Each row is a point on a landscape with many valleys, with its height.
A ball rolls from a point to whichever of its 2 nearest points has the largest drop for the distance, and stops where none of them is lower. Distance is the straight distance between rows; heights are no part of it.
z212 (h 4.65): [127 115 144 136 151  85 162 145 106 156 148 100  72 144 143 132  82 152
 110 147 109 132  73]
z685 (h 5.12): [104  45  82 116 140 181 132 119 164 146 138 126 201 100 108 126 183 114
 171 122 160  79  95]
z828 (h 3.26): [138 144 127 141 134 118 134 151 149 114 137 145 144 133 132  96 115 112
 121 194 118 120 183]
z438 (h 2.71): [144 126 112 146 124 137 124  88 104 108  72 127 130  91 124 141 163 128
 152  79 123 112 160]
z430 (h 3.20): [114 143 157 103 204 104 142  49  78 155 142  90  76 110 122 109 107 140
 138 106 139 170 109]
z390 (h 2.90): [125 141 115 128 126 148 124 138 143 111 118 165 158 127 124 109 134 123
 112 167 124 136 169]
z187 (h 5.33): [147 115 108 131 111 141 118  96 166 108 121  71 129  81 167 140 185 150
 198  77 165  87  78]
z21 (h 5.04): [113 109 153  92 124 114 120  79  67 136 101  83 110 136 102 151 155 123
 152  26 101 129  67]
z379 (h 4.05): [123 160 112 164 102 140 102 178 146 130 147 168 136 110 140 176  92 145
 102 172 124 120 168]
z521 (h 5.66): [129 176  99 126  65 152 106 118 133  95 103 104 154  76 167 154 150 168
 180  80 133 122 129]
z756 (h 3.68): [143 107 145  81 160 103 111  54  98 136 134  84  95  97 114 111 190 115
 153  50 151 116  86]
z486 (h 4.40): [136  57 134 106 107 143 160 126 129 139  98 119 140 164  97 122 163 117
 108 114 144 121  77]
z799 (h 3.79): [126 123  88 123 138 139 120 103 169 135 139 114 143  59 136 138 150 148
 163 139 168  98 123]
z934 (h 5.34): [130 145 150  82  86 145  91  80  81 103  91 127 131 121 159 117 180 140
 184  41 133 150 124]
z248 (h 4.24): [124 153 140 183 150  98 113 156 137 121 158 154 105 126 126 130 100 118
 121 191 109  94 196]
z382 (h 4.34): [135 107 134 103 114 117 158 132 135 133 108 130 126 159 111 121 140 132
 105 129 136 126  83]
z895 (h 4.44): [ 89 155 168 111 173 119 156 121  95 148 132 131 109 184 104  99  82 135
 102 164  98 193 135]
z568 (h 1.85): [133 119 157 101 118 125 115  58  87 116  97  69 106 117 129 119 197 126
 191  39 127 111 107]
z849 (h 5.20): [ 92  76  72 109 141 190 103  88 155 163 137 103 191  53 116 132 181 135
 190  85 160  88 123]
z497 (h 4.43): [132 116 112 146 116 124 147 162 194 116 155 116 139 120 172 116 130 133
 143 185 142  89  93]
z569 (h 4.56): [138 176 131 153 130 129 110 167 116 116 120 186 129 141 134 157  95 110
  77 154 120 189 176]
z153 (h 3.40): [125 156 146 106 169  93 147  76  88 147 134 103  90 116 130 113  87 154
 122 111 121 168  94]
z988 (h 3.48): [140 109 132 106 159 113  99  58  92 130 120 125 120  88  85 140 181 116
 129  70 155 103 131]
z218 (h 4.58): [111 103 151 124 123 144 107 157 118 146 122 191 151 162  64 162 134 109
  92 142 149 121 148]
z428 (h 4.67): [118 168 168 138 135  87 152 192 117 142 205 110  90 206 163  83  49 133
  97 184  85 152 139]
z938 (h 3.95): [116 124 178 128 131 107 137 200 199 115 177 133 126 203 123 107 142  94
 142 161  80  88 135]
z7 (h 3.75): [160 103 116 145 122 116 164  82 134 116  94  68 113 120 163 105 154 138
 164 108 113 106  83]
z661 (h 5.01): [148 138 111 117  59 184 117 153 110 114  61 148 169 126 116 173 156 119
 113  67 124 161 134]
z158 (h 3.66): [ 82 167 155 143 124 140  96 215 189 132 191 154 150 150 125 150 115 118
 147 188  83  78 191]
z39 (h 4.59): [113 171 157 158 195 100 118 118  89 137 148 151  82 160 112 137  76 130
 100 159 140 195 170]
z16 (h 2.69): [162 185 121 135  86 137 126 101 105  85  88 114 136  96 182 106 126 140
 149  92 112 162 157]
z121 (h 3.29): [130  66 141 103 166 116 128 102 100 144 135 155 142 164  76  99 158  99
 112 123 153 130 122]
z141 (h 4.31): [119 166 169 159  83 134 107 220 153 127 162 162 121 186 126 153  91 110
  71 172  94 131 166]
z296 (h 5.09): [123 127 157 143 107 104 151 164 110 154 118 139  88 172 108 157  92 134
  86 142 100 135  95]
z206 (h 4.55): [146 104 133 152 129  86 165 151 143 131 148 102  86 144 155 115  97 137
 120 168 116 119  88]
z359 (h 4.26): [ 94 151 158 111 166 138 159 106  75 148 111 126 115 164  92 123  83 118
  98 129  86 199 122]
z724 (h 5.87): [140 146  93 122 109 128 117 144 152 129 147 120 137  83 165 156 118 172
 146 142 162 119  96]
z747 (h 4.81): [125  77 142  97 159 113 149 114 158 128 141 133 120 155 114  97 165  94
 139 145 150 118  81]
z609 (h 4.88): [123 129 148 109 131 122 128 101  63 148  85 119 101 126  84 172 115 130
 109  55  96 160 109]
z22 (h 5.76): [128 139 136 121 142 110  98 121 122 125 127 162 128 124  96 162 127 129
  95 135 160 136 130]
z514 (h 4.04): [127 120 152 165 170  89 134 138 151 120 157 137  90 138 116 125 128 114
 131 184 126  84 161]
z272 (h 4.75): [133 101 130 107 113 150 104 131 107 136 106 180 155 142  71 170 137 122
  92  96 156 144 129]
z48 (h 4.62): [141 122 141 142 107  94 170 181 130 140 167 114  82 178 164 110  75 139
  98 168 103 129  82]
z294 (h 3.37): [ 95 151  63 133  76 195 116 168 177 135 105 104 191  79 152 137 123 141
 133 154 127 120 143]
z422 (h 4.90): [126  48 133 104 181 135 131 118 175 126 163 144 139 142 108  95 176  76
 149 155 168  98 104]
z796 (h 3.89): [133  98  94 136 169 114 129 100 184 131 155 112 112  54 144 145 154 134
 166 150 172  75 107]
z27 (h 4.95): [133 134 116 106 116 134  97 101 119 111 108 149 145 102 119 156 148 139
 136  98 162 120 129]
z881 (h 2.91): [134 121 126 121 123 144 138 111 122 117 105 153 163 147 107 104 146 111
 122 138 125 135 150]
z696 (h 5.19): [139 131 138  78 107 151  71  91  87 120 107 143 160 116 124 136 186 127
 170  34 156 147 121]
z750 (h 5.32): [ 98  87 131 104 114 161 136 168 185 134 146 156 173 155 101 106 152 116
 131 162 140 104 129]
z235 (h 3.90): [149 118 123 122 172  90 131  78 137 126 139 113  84  81 129 123 153 130
 140 129 177 101 109]
z692 (h 5.46): [118  96 123 108 139 137 131 139 164 130 140 154 147 136 101 118 152 119
 122 155 145 103 122]
z528 (h 5.74): [165 165 112 122 107 104 124  95 113 104 123 109 104  86 159 140 135 167
 168  81 147 115 113]
z907 (h 3.67): [123 145  88 138  57 171 120 180 163 120 101 128 179 102 145 147 122 143
  94 142 122 122 127]
z884 (h 3.80): [117 100 186 122 147 101 157 170 164 122 158 139 118 206 112  84 151  90
 139 165  85 109 133]
z997 (h 3.46): [116  66 156 110 156 120 139 146 129 136 148 154 152 178  70 106 165  90
 124 146 135  98 133]
z73 (h 3.88): [117 125 104 144  60 177 140 193 183 132 109 110 166 130 125 139 129 143
 104 157 129  93 110]
z315 (h 5.54): [148 167 133  94  89 134  96  99  96  99  95 131 126  98 160 136 145 153
 163  71 134 169 125]
z922 (h 2.13): [122  99 149  83 135 142 130 140 122 143 124 173 151 172  87 113 142 128
  95 130 162 159 109]
z126 (h 5.69): [144 165 146  99 101 114  92  81  98 109 119 102  99  96 164 128 147 165
 186  57 145 133 119]
z458 (h 5.83): [163 134  97 147 128  96 131 127 144 122 151 105 108  82 180 139 110 172
 159 136 163 104  91]
z980 (h 2.28): [101 116 201 115 178  93 128 162 140 138 170 149  99 212  82 121 134  97
 122 156 113 132 121]
z351 (h 2.36): [124 137 178 138 175  80 154 169 152 129 196 116  73 187 156  91  90 115
 137 174  98 124 122]
z255 (h 4.38): [129 159 133 156 135 105 144 162  70 144 143 129  82 159 153 142  43 140
  74 150  96 177 139]
z629 (h 4.08): [150 138 137 147 189  78 120  84 115 137 151 126  70  94 123 129 127 135
 132 144 163 109 147]
z678 (h 5.06): [136 123 112  98 107 150  91  90 111 110 109 129 167  95 123 149 180 144
 171  63 149 107 120]
z146 (h 5.29): [142 113 109 102 127 126 104  83 154 124 133 100 137  79 136 149 180 143
 178  86 168  87  83]
z556 (h 4.32): [132 171 147 184 155  86 122 170 116 124 164 159  90 156 142 129  73 117
  98 177  94 129 187]
z551 (h 5.53): [ 89 146  58 121 111 206 104 121 159 141 101 108 191  46 158 135 130 157
 164 126 117 126 165]
z546 (h 4.35): [142 152 127 143 115 102 151 154 104 128 140 126 106 159 150 117  68 140
  92 160 100 156 138]
z119 (h 7.42): [136 179 144 113 129 126 140  80  60 123  89 110 106 115 147 119  89 137
 139  65  77 192 137]
z231 (h 3.78): [150 100 126  99 161  92 105  76 130 134 144 100 102  87 116 130 175 123
 139  95 167 110  73]
z253 (h 3.45): [ 84 101  91 127 166 158 113 118 183 148 152 132 158  67 110 121 150 134
 163 159 161  90 163]
z246 (h 4.82): [128 113 117 107  79 176 116 154 124 137  86 170 169 131  95 165 146 119
  99  93 153 147 133]
z499 (h 3.59): [138 149 149  98 148 105 141  70  81 142 114  86  90 109 146 107 117 162
 156  84 106 164  95]
z460 (h 3.87): [ 88 179 130 176  99 137  98 211 171 124 185 151 153 141 140 140  94 105
 112 186  74  92 202]
z531 (h 4.69): [111 143 154 146 166  87 147 134  90 163 158 127  71 159 123 144  68 151
  95 158 118 163  94]
z827 (h 4.10): [ 93 131 148  97 141 141 165  85  65 146  98 112 122 150  89 120  99 133
 111  96  78 184 100]
z691 (h 2.42): [143 156 136 125 117 119 123  66  92 114  74 117 109  93 137 127 143 135
 162  69 116 138 158]
z587 (h 3.97): [ 93 161 100 171  95 150 105 188 163 132 157 147 148 103 145 146  93 118
 103 192 108  90 185]
z708 (h 4.60): [114 124 153 140 174  71 125 132 109 142 151 138  75 148  94 153 113 117
  87 162 144 117 124]
z19 (h 2.49): [104 117 173 125 169  95 109 179 168 133 183 168 110 188  91 152 139 108
 123 164 130 104 133]
z43 (h 4.78): [119 140 138 129 121 129 133 100  59 134  63 136 105 123 103 188 113 106
 117  52  80 182 139]
z480 (h 5.37): [ 63 112  65 131 112 199 113 124 159 161 105  88 195  65 132 154 139 156
 176 114 130 105 140]
z84 (h 7.54): [119 180 134 111 147 137 156  96  61 145 103 115 112 124 133 118  58 133
 113 103  74 211 128]
z760 (h 3.61): [131 166 135 140 161 108 146 103 103 115 121 133 113 138 136  73  98 127
 107 155 113 163 177]
z944 (h 2.38): [142 130 123 133 126 110 166 132 157 111 140 115 121 135 152  68 130 121
 124 176 116 122 121]
z900 (h 3.22): [ 80 124 139 131 141 139 101 187 198 133 190 152 149 150 104 146 134 119
 156 186 110  62 170]
z443 (h 4.49): [126  55 121 111  99 164 141 146 135 152 108 135 180 152  85 133 170 115
 110  99 156  98  94]
z394 (h 4.70): [127 161 162 151 171  79 140 160 100 144 198 117  74 190 170  96  47 148
 104 184 119 178 158]
z545 (h 5.82): [162 139  96 176  96 114 169 142 125 113 101  91 120 128 160 121 103 144
 114 148 105 110 131]
z725 (h 2.78): [104 138 156 135 155 110 111 199 189 134 184 166 126 162 106 153 130 118
 127 183 122  86 156]
z30 (h 4.66): [143  65 117  86 150 126 105  78 104 146 133 129 164 122  91 118 187 108
 136  64 179 113  88]
z476 (h 3.27): [107  96  85 119 153 167 112 102 154 142 119 141 183  85 104 127 156 126
 166 137 146  87 153]
z191 (h 3.15): [134  96 131 105 148 116 138  89 111 129 115 135 141 137 100  94 161 112
 129 126 141 128 125]
z222 (h 3.18): [134  95 116 131  80 165 152 148 136 121  87 127 168 158 110 112 157 121
 100 127 122 121 117]
z46 (h 5.79): [158 146  85 182  92 125 146 145 139 112 143  98 138 105 173 100 101 144
 125 172 117  93 153]
z35 (h 2.51): [110 131 184 136 196  79 151 136 133 147 180 111  64 182 123 103  93 113
 131 179 116 139 121]
z313 (h 4.37): [145 184 133 180 152  94 118 155  82 127 162 153  93 152 158 136  45 123
  91 167 112 167 199]
z786 (h 2.74): [140 129 118 127  85 149 133 114 102 115  62 128 142 138 126 133 143 126
 128  74 107 144 130]
z464 (h 4.45): [153 169 114 164 115 117 138 144  63 134 117 138  89 125 160 150  49 127
  95 120  94 191 155]
z717 (h 1.69): [149 145 132 108 113 121 135 108 107 122  98 141 129 130 132 112 113 143
 110 127 129 157 113]
z682 (h 7.07): [166 181 124 145 127 124 117  91 101 102 104 137 101  67 160 139 108 141
 157  85 142 158 185]
z132 (h 5.17): [107  67  78 105 104 190 117 124 157 155 128 109 210 100 113 147 186 132
 164  82 166  94  90]
z408 (h 7.17): [160 192 137 127 112 118 111  97  74 106 108 132  83  95 182 148 102 143
 160  54 122 180 168]
z317 (h 3.63): [110 125 104 122 166 138 120 103 169 121 154 150 140  71 136 123 138 137
 158 173 161  98 148]
z93 (h 2.10): [ 91 122 181 110 174 106 140 150 110 159 152 142  97 206  70 128 114 113
  92 156 132 160 106]
z182 (h 5.14): [ 75  72 141  87 148 162 121 179 210 139 180 149 183 152 110 106 151  97
 159 171 134 100 135]
z594 (h 5.98): [133 143 134 154 130  96 124 149 135 130 159 155 110 130 134 156  93 155
 107 174 145 119 138]
z386 (h 4.53): [102 141 117 179  77 161 138 200 181 109 139 106 164 146 142 108 117 100
 117 192  83  77 161]
z118 (h 3.10): [135  89  93 144 140 158 140  94 139 127 108 127 165  91 110 113 171 120
 161 123 136  74 146]
z596 (h 5.38): [128 115  82 129 108 154 133 107 181 120 110  83 161  67 166 147 169 161
 179 113 148  90  87]
z274 (h 4.29): [134 158 129 154  89 106 128 190 129 126 156 130 112 156 162 124  81 140
  84 175 114 130 132]
z748 (h 5.05): [164 166  98 169  91 116 132 175  90 118 168 128 107 147 189 110  45 131
  75 156 106 165 166]
z841 (h 5.57): [152 153 117 155  83 122 125 112 123 103  97  71 129 104 178 135 166 170
 185  69 125 108 105]
z469 (h 2.87): [116 127 155 102 121 139 128 187 161 119 147 173 141 179 112 120 131 124
 100 175 133 124 128]
z702 (h 5.03): [116 119 155 119 127 113 126 138  99 149 121 143  89 160  88 172 111 134
  71 125 140 139  89]
z388 (h 3.64): [146  82 113 137 118 130 171 109 152 116  99  86 129 147 139 111 168 121
 144 117 123 104  64]
z215 (h 4.91): [171 179 105 128 114 121 133 117 115 108 133 134 127 105 177 102  93 157
 113 144 142 156 167]
z338 (h 3.21): [121 123 158 106 105 111 146 174 157 122 142 135 123 175 128  95 123 128
  86 174 132 149 102]
z490 (h 4.20): [129 126 108 133  89 138 130 152 129 127 106 137 135 119 114 163 130 146
 108 131 141 117 110]
z167 (h 4.63): [118 140 156 118 148 113 132 136 122 132 123 149 117 177 107 107 107 130
  95 158 118 171 142]
z908 (h 2.70): [111 125 166 130 210  71 147 106 117 140 169 115  69 161 115 111 106 126
 122 158 147 153 100]
z984 (h 1.99): [145  98 131 125 136 120 133  57 100 120  91  94 115 103 104 111 183 123
 164  61 127  91 116]
z360 (h 5.62): [128 103 141 109 165 106 107 117 140 133 142 154 126 134  91 134 148 117
 109 144 174 112 121]
z442 (h 2.22): [134 128 151 136 136  96 157 161 148 120 170 114  99 170 154  75 112 109
 119 189  92 119 134]
z718 (h 5.22): [144 131 100 139  59 204 133 157 124 112  67 127 198 126 122 141 152 119
 109  88 111 144 138]
z872 (h 4.71): [143  46 117 110 144 135 145  80 159 125 126 103 133 126 127 106 193  91
 156 100 152 106  57]
z131 (h 4.36): [130 116 140  97 112 115 149 104 115 144  96  91 116 139 116 136 139 156
 124  81 121 135  56]
z320 (h 5.52): [152 141  88 154  66 145 132 133 153  99  98  70 155  97 189 147 154 180
 159  96 133 103  93]
z838 (h 3.96): [115 105 145  85 165 134 143  69  62 158 104 122 133 152  83 110 132 119
 119  68 103 171 101]
z816 (h 4.73): [111 131 174 145 155  82 134 165 120 140 159 146  80 184 108 139 102 129
  98 170 115 129 125]
z299 (h 4.39): [123 154 175 153  96 142 116 194 117 141 132 181 108 192 103 153  92 101
  55 157  95 156 160]
z921 (h 5.94): [152 185  88 143  78 157 105 135 135 102 100 145 152  74 179 154  93 130
 122 117 123 162 174]
z751 (h 3.50): [136  71 103 128 114 155 163 147 188 120 114 105 157 141 135 119 168 119
 149 140 135  96  64]
z527 (h 5.08): [ 99  49  91  93 165 164 123 126 187 148 168 139 175 100 110 124 167 104
 159 139 175  94  84]
z100 (h 6.93): [158 171 119 147 155 130 107  97 111 106 104 162 105  67 143 160 113 129
 128 115 149 150 201]
z339 (h 3.74): [147 136 139 113 125 110 153  70 107 128  97  70  99 122 159  95 137 145
 171  79 112 132  77]
z465 (h 4.64): [113 178 165 142 124 107 137 173 107 141 165 127  94 207 141  93  63 129
  73 168  80 164 150]
z362 (h 4.74): [143 154 146 155 185  81 140 137 104 138 183 131  73 158 150 119  67 153
 114 170 147 155 151]
z591 (h 4.28): [137 110 127 116 101 109 133 132 113 144  90 122 111 137 114 157 130 141
 109 107 137 124  80]
z55 (h 3.60): [144  98 128  91 191 110  95  52 108 139 145 108 112 100  96 109 198 106
 144  62 171 109 123]
z800 (h 5.88): [144 158 125 132 117 107  89 124 110 126 124 165 108 108 129 178 109 157
 112 105 157 155 134]
z61 (h 6.78): [157 173 113 152 127 142  98 115 107 102  94 174 125  82 143 174 112 106
 122 100 119 168 186]
z992 (h 4.42): [119  91 152  96 125 119 166 111 104 157 103 106 109 156  99 131 124 130
 100  91 124 155  51]
z266 (h 3.77): [137 113 137 145 168  98 150  99 141 121 126 131 102 126 105 101 135 113
 131 159 128 104 137]
z393 (h 5.77): [140 175  94 129  63 162 102 142 133  92  86 121 161  73 176 167 122 138
 144  83 120 144 151]
z391 (h 5.70): [137 154  77 153  93 160 119 125 162 110 127  88 159  60 187 119 119 160
 175 130 138 107 139]
z989 (h 3.39): [150 143 107 134 134 150 132  85 142 107 109 138 142  81 143  97 147 143
 154 141 141 114 166]
z862 (h 1.70): [132 135 154 126  91 139 114  82  89 101  75  84 121 126 137 139 180 137
 187  44 106 107 115]
z477 (h 2.37): [132 114 139 119  88 158 142 100  69 119  56 110 146 146 114 138 150 126
 137  35  86 153 113]
z618 (h 6.50): [152 160 115 137 120 143 111 135 116 100  87 180 144 111 138 161 121  86
  94 115 107 198 186]
z489 (h 7.61): [107 177 136 135 142 138 164 122  75 152 126 125 115 147 134 113  39 133
  83 134  72 216 132]
z52 (h 4.47): [133 178 148 177 187 106 126 123  73 141 143 144  77 146 144 134  57 118
  97 157 108 197 195]
z72 (h 3.32): [142 104 139 122 162 111 126  65  88 133 109 125 120 118  89 117 154 117
 131  96 139 127 133]
z575 (h 5.44): [138 121  94 129  92 147 137 113 149 114 101  96 155 102 154 133 160 152
 158 109 144 106  97]
z53 (h 4.33): [137 113 143 148 196  76 101  97 118 139 158 125  79 115  95 150 128 123
 107 149 166 106 122]
z505 (h 3.58): [144 128 122 149 159 120 153  88 145 116 119 123 117 102 138  92 144 138
 140 155 133  97 158]
z333 (h 4.54): [ 92 162 183 130 161 107 146 157 101 145 154 134  85 200 124 115  72 121
  99 171  85 179 138]
z834 (h 5.02): [161 180  97 150  80 124 129 149 115 104 136 127 131 124 187  98  70 133
  86 153 120 167 163]
z482 (h 5.64): [112 158  76 132 118 177 124 110 167 129 123 113 171  55 157 118 134 154
 158 145 133 105 161]
z891 (h 4.77): [141  68 135  99 170 106 153  82 136 135 130 108 117 135 118 100 174 100
 148 102 144 133  57]
z193 (h 3.47): [137 175 138 140 129 108 136 136 128 104 144 139 108 146 153  81 100 124
 111 176 117 149 181]
z375 (h 7.27): [141 181 156 116 105 125 115  96  64 110  92 112  87  99 171 141 105 132
 167  37  85 197 149]
z973 (h 2.50): [107 138  97 123 109 164 123 142 163 115 120 139 180 107 140  93 124 133
 137 173 131 130 160]
z734 (h 2.47): [123 121 139  88 104 152 132 165 147 129 120 167 162 171 100  98 134 132
  86 151 135 147 130]
z289 (h 4.50): [145 163 124 158  99 120 129 156  87 127  85 143 105 130 142 158  77 111
  87 109  87 179 145]
z625 (h 4.46): [141 185 133 178 125 127 111 167 104 113 145 171 100 139 151 147  57  92
  77 166 101 187 195]
z936 (h 5.25): [103 110  75 115  94 193 112 120 157 139 104 115 200  82 126 149 165 147
 171 100 146 107 122]
z179 (h 5.26): [120  91  85  91 142 158  94  94 162 141 140 108 159  58 122 148 184 125
 177  95 175  82  98]
z66 (h 2.18): [148 171 106 119  85 142 130 118 118 103  92 130 142 117 154 118 116 145
 118 111 118 169 138]
z580 (h 3.65): [ 84  92 133 134 150 127 116 184 211 133 183 139 133 131 104 145 141 100
 165 175 128  59 128]
z69 (h 3.94): [107  92 131 141 159 102 127 161 190 127 165 136 114 121 121 142 132 110
 146 182 138  76 110]
z737 (h 4.84): [134 100 111 100 114 143  85 116 100 130 107 154 163 108  76 175 161 118
 128  72 157 114 127]
z577 (h 4.76): [123 158 151 135 126 114 118 170 121 114 140 166 122 165 117 130  93 115
  87 168 126 156 161]
z559 (h 5.61): [132 155 125 129  82 135  91 115 127  98 111  89 129  91 177 158 175 158
 214  61 140  97 117]
z463 (h 3.04): [ 75 136  77 128  95 194 106 177 187 139 134 115 196 103 131 113 113 132
 125 181 105 113 160]
z385 (h 4.83): [172 159 112 153 134 101 130 128 128 122 157 127 109 102 189 107  80 167
 125 163 157 144 152]
z967 (h 4.48): [110 127 168 134 103 139 115 183 128 140 123 181 117 186  73 167 120 108
  72 151 116 136 145]
z850 (h 4.52): [133  53 115 114 107 183 127 145 121 140 127 155 208 154  85 106 161 108
 121 102 158 107 126]
z492 (h 4.27): [131 145 157 162  93 110 120 213 141 134 159 150  96 174 132 153 104 127
  83 178  97 105 138]
z641 (h 4.12): [132 138 110 137 101 131  99 173 142 128 127 164 135 118 113 173 110 135
  96 154 143 109 129]
z135 (h 5.75): [146 156  81 158  90 140 138 127 140 103 117 108 153  84 183 114 118 151
 128 141 130 116 146]
z295 (h 3.11): [158 163 115 128 118 145 129  84 125  99  96 110 144  86 178  87 138 148
 149 113 132 136 156]
z429 (h 4.07): [121  92 119 129 175 105 123 118 185 124 171 131 100  89 131 135 143 109
 145 170 177  87  95]
z96 (h 4.09): [124 144 165 152 121 101 137 210 179 119 190 129 110 175 146 118 113 113
 121 179  82  84 146]
z149 (h 4.61): [148 141 132 150 100 137 124 129  77 116  61 149 110 118 122 183 111 104
 100  77  87 175 153]
z473 (h 4.96): [121 108 136 106 119 127 130  89  73 145  93 115 120 143  83 156 157 128
 122  53 113 133  94]
z143 (h 2.17): [140 136 139 125 141 123 120  44  72 113  88 106  93  91 109 118 168 125
 170  44 121 119 150]
z603 (h 4.18): [113 143 149 174  89 117 125 210 171 121 160 134 125 161 130 134 118 109
 101 186  82  77 153]
z181 (h 2.95): [140  97  99 144 118 152 123  93 118 119  86 118 166 110  95 138 172 123
 149  96 129  97 142]
z156 (h 4.25): [104 121 122 132 122 133 141 180 203 118 168 134 148 144 141 106 133 118
 130 195 122 100 125]
z701 (h 4.68): [144  57 109 106 139 131 115  78 140 141 124 118 166 113 116 121 199 107
 168  75 165  89  67]
z869 (h 1.90): [116 104 169  85 161 118 139 128 105 154 130 153 118 184  67 126 131 121
  80 126 147 162  98]
z76 (h 4.57): [143  43 116 102 136 161 116 110 108 153 137 144 190 137  90 109 173 104
 140  78 179 103 105]
z357 (h 3.62): [112  90 170 115 136 119 149 157 143 142 132 148 144 198  81  97 145  97
 112 150 105 124 141]
z92 (h 2.99): [134 111 126 127  83 163 157 125  97 116  61 121 162 172 112 100 152 112
 106  98  94 145 130]
z384 (h 3.84): [127  67 146  81 149 130 141  71  75 150 107 103 137 148  98 101 163 118
 133  57 121 143  77]
z423 (h 4.41): [111 137 118 156 105 135 144 185 199 107 171 111 140 142 155  98 125 109
 140 193  90  73 147]
z8 (h 4.51): [130 108 114 143 130 103 156 140 166 117 142 103 106 116 163 120 119 132
 134 164 148 104  79]
z993 (h 4.72): [100 159 162 138 196  93 132 109  78 151 147 124  74 168 103 146  69 134
 101 147 128 180 129]
z681 (h 3.35): [124  84 104 138  95 168 149 151 162 122 109 122 178 132 118 127 165 130
 131 141 136  89 100]
z12 (h 1.96): [127 133 156 107  79 143 118  86  67 118  68 101 126 139 119 142 165 124
 181  21  90 148 109]
z945 (h 5.78): [167 148 118 135 141  95 136  98 110 123 138 101  88  92 170 125 111 162
 147 120 151 125 120]
z733 (h 4.06): [121 116 116 141  92 138 137 185 175 126 132 135 148 137 125 128 133 132
 103 171 129  98 119]
z286 (h 2.76): [ 99 122  89 129 112 173 132 157 190 123 143 124 180 106 139  90 132 122
 143 188 113  91 160]
z960 (h 4.97): [112 126 154 122 153 106 132 110  77 161 109 121  96 136  82 169  99 133
  91  96 108 158  96]
z855 (h 5.93): [141 147 105 131 135 113 121 149 157 125 162 142 122 101 147 140 113 157
 123 174 165 114 120]
z434 (h 4.79): [161 157 127 159 163  90 123 128 118 131 185 134  86 106 159 130  78 163
 118 167 170 136 163]
z873 (h 6.17): [145 167  94 145  96 158 110 140 133  99  93 167 159  99 153 132 107  96
 104 140 111 171 181]
z746 (h 5.95): [140 149 131 143 141  87 113 133  92 137 142 148  94 127 131 174  84 153
  91 139 154 148 123]
z134 (h 2.92): [126 119 158 109 204  81 144  75 109 142 153 110  72 119 116 104 126 127
 126 136 154 149  97]
z640 (h 5.00): [ 95  61 116  99 165 148 124 145 204 136 172 152 168 128 119 101 161  88
 175 168 156  91 116]
z197 (h 3.76): [149  84 146  80 133 120 124  64  98 142 116  94 134 129 119 108 193 114
 159  54 147 125  63]
z176 (h 5.16): [ 79  52  67 119 152 207 118 105 163 163 134 100 209  85 115 125 161 130
 184 116 145  91 120]

Where does a ball stop that starts at each point below?
z490 -> z869
z796 -> z862
z422 -> z591
z960 -> z191
z834 -> z191
z473 -> z191
z218 -> z191
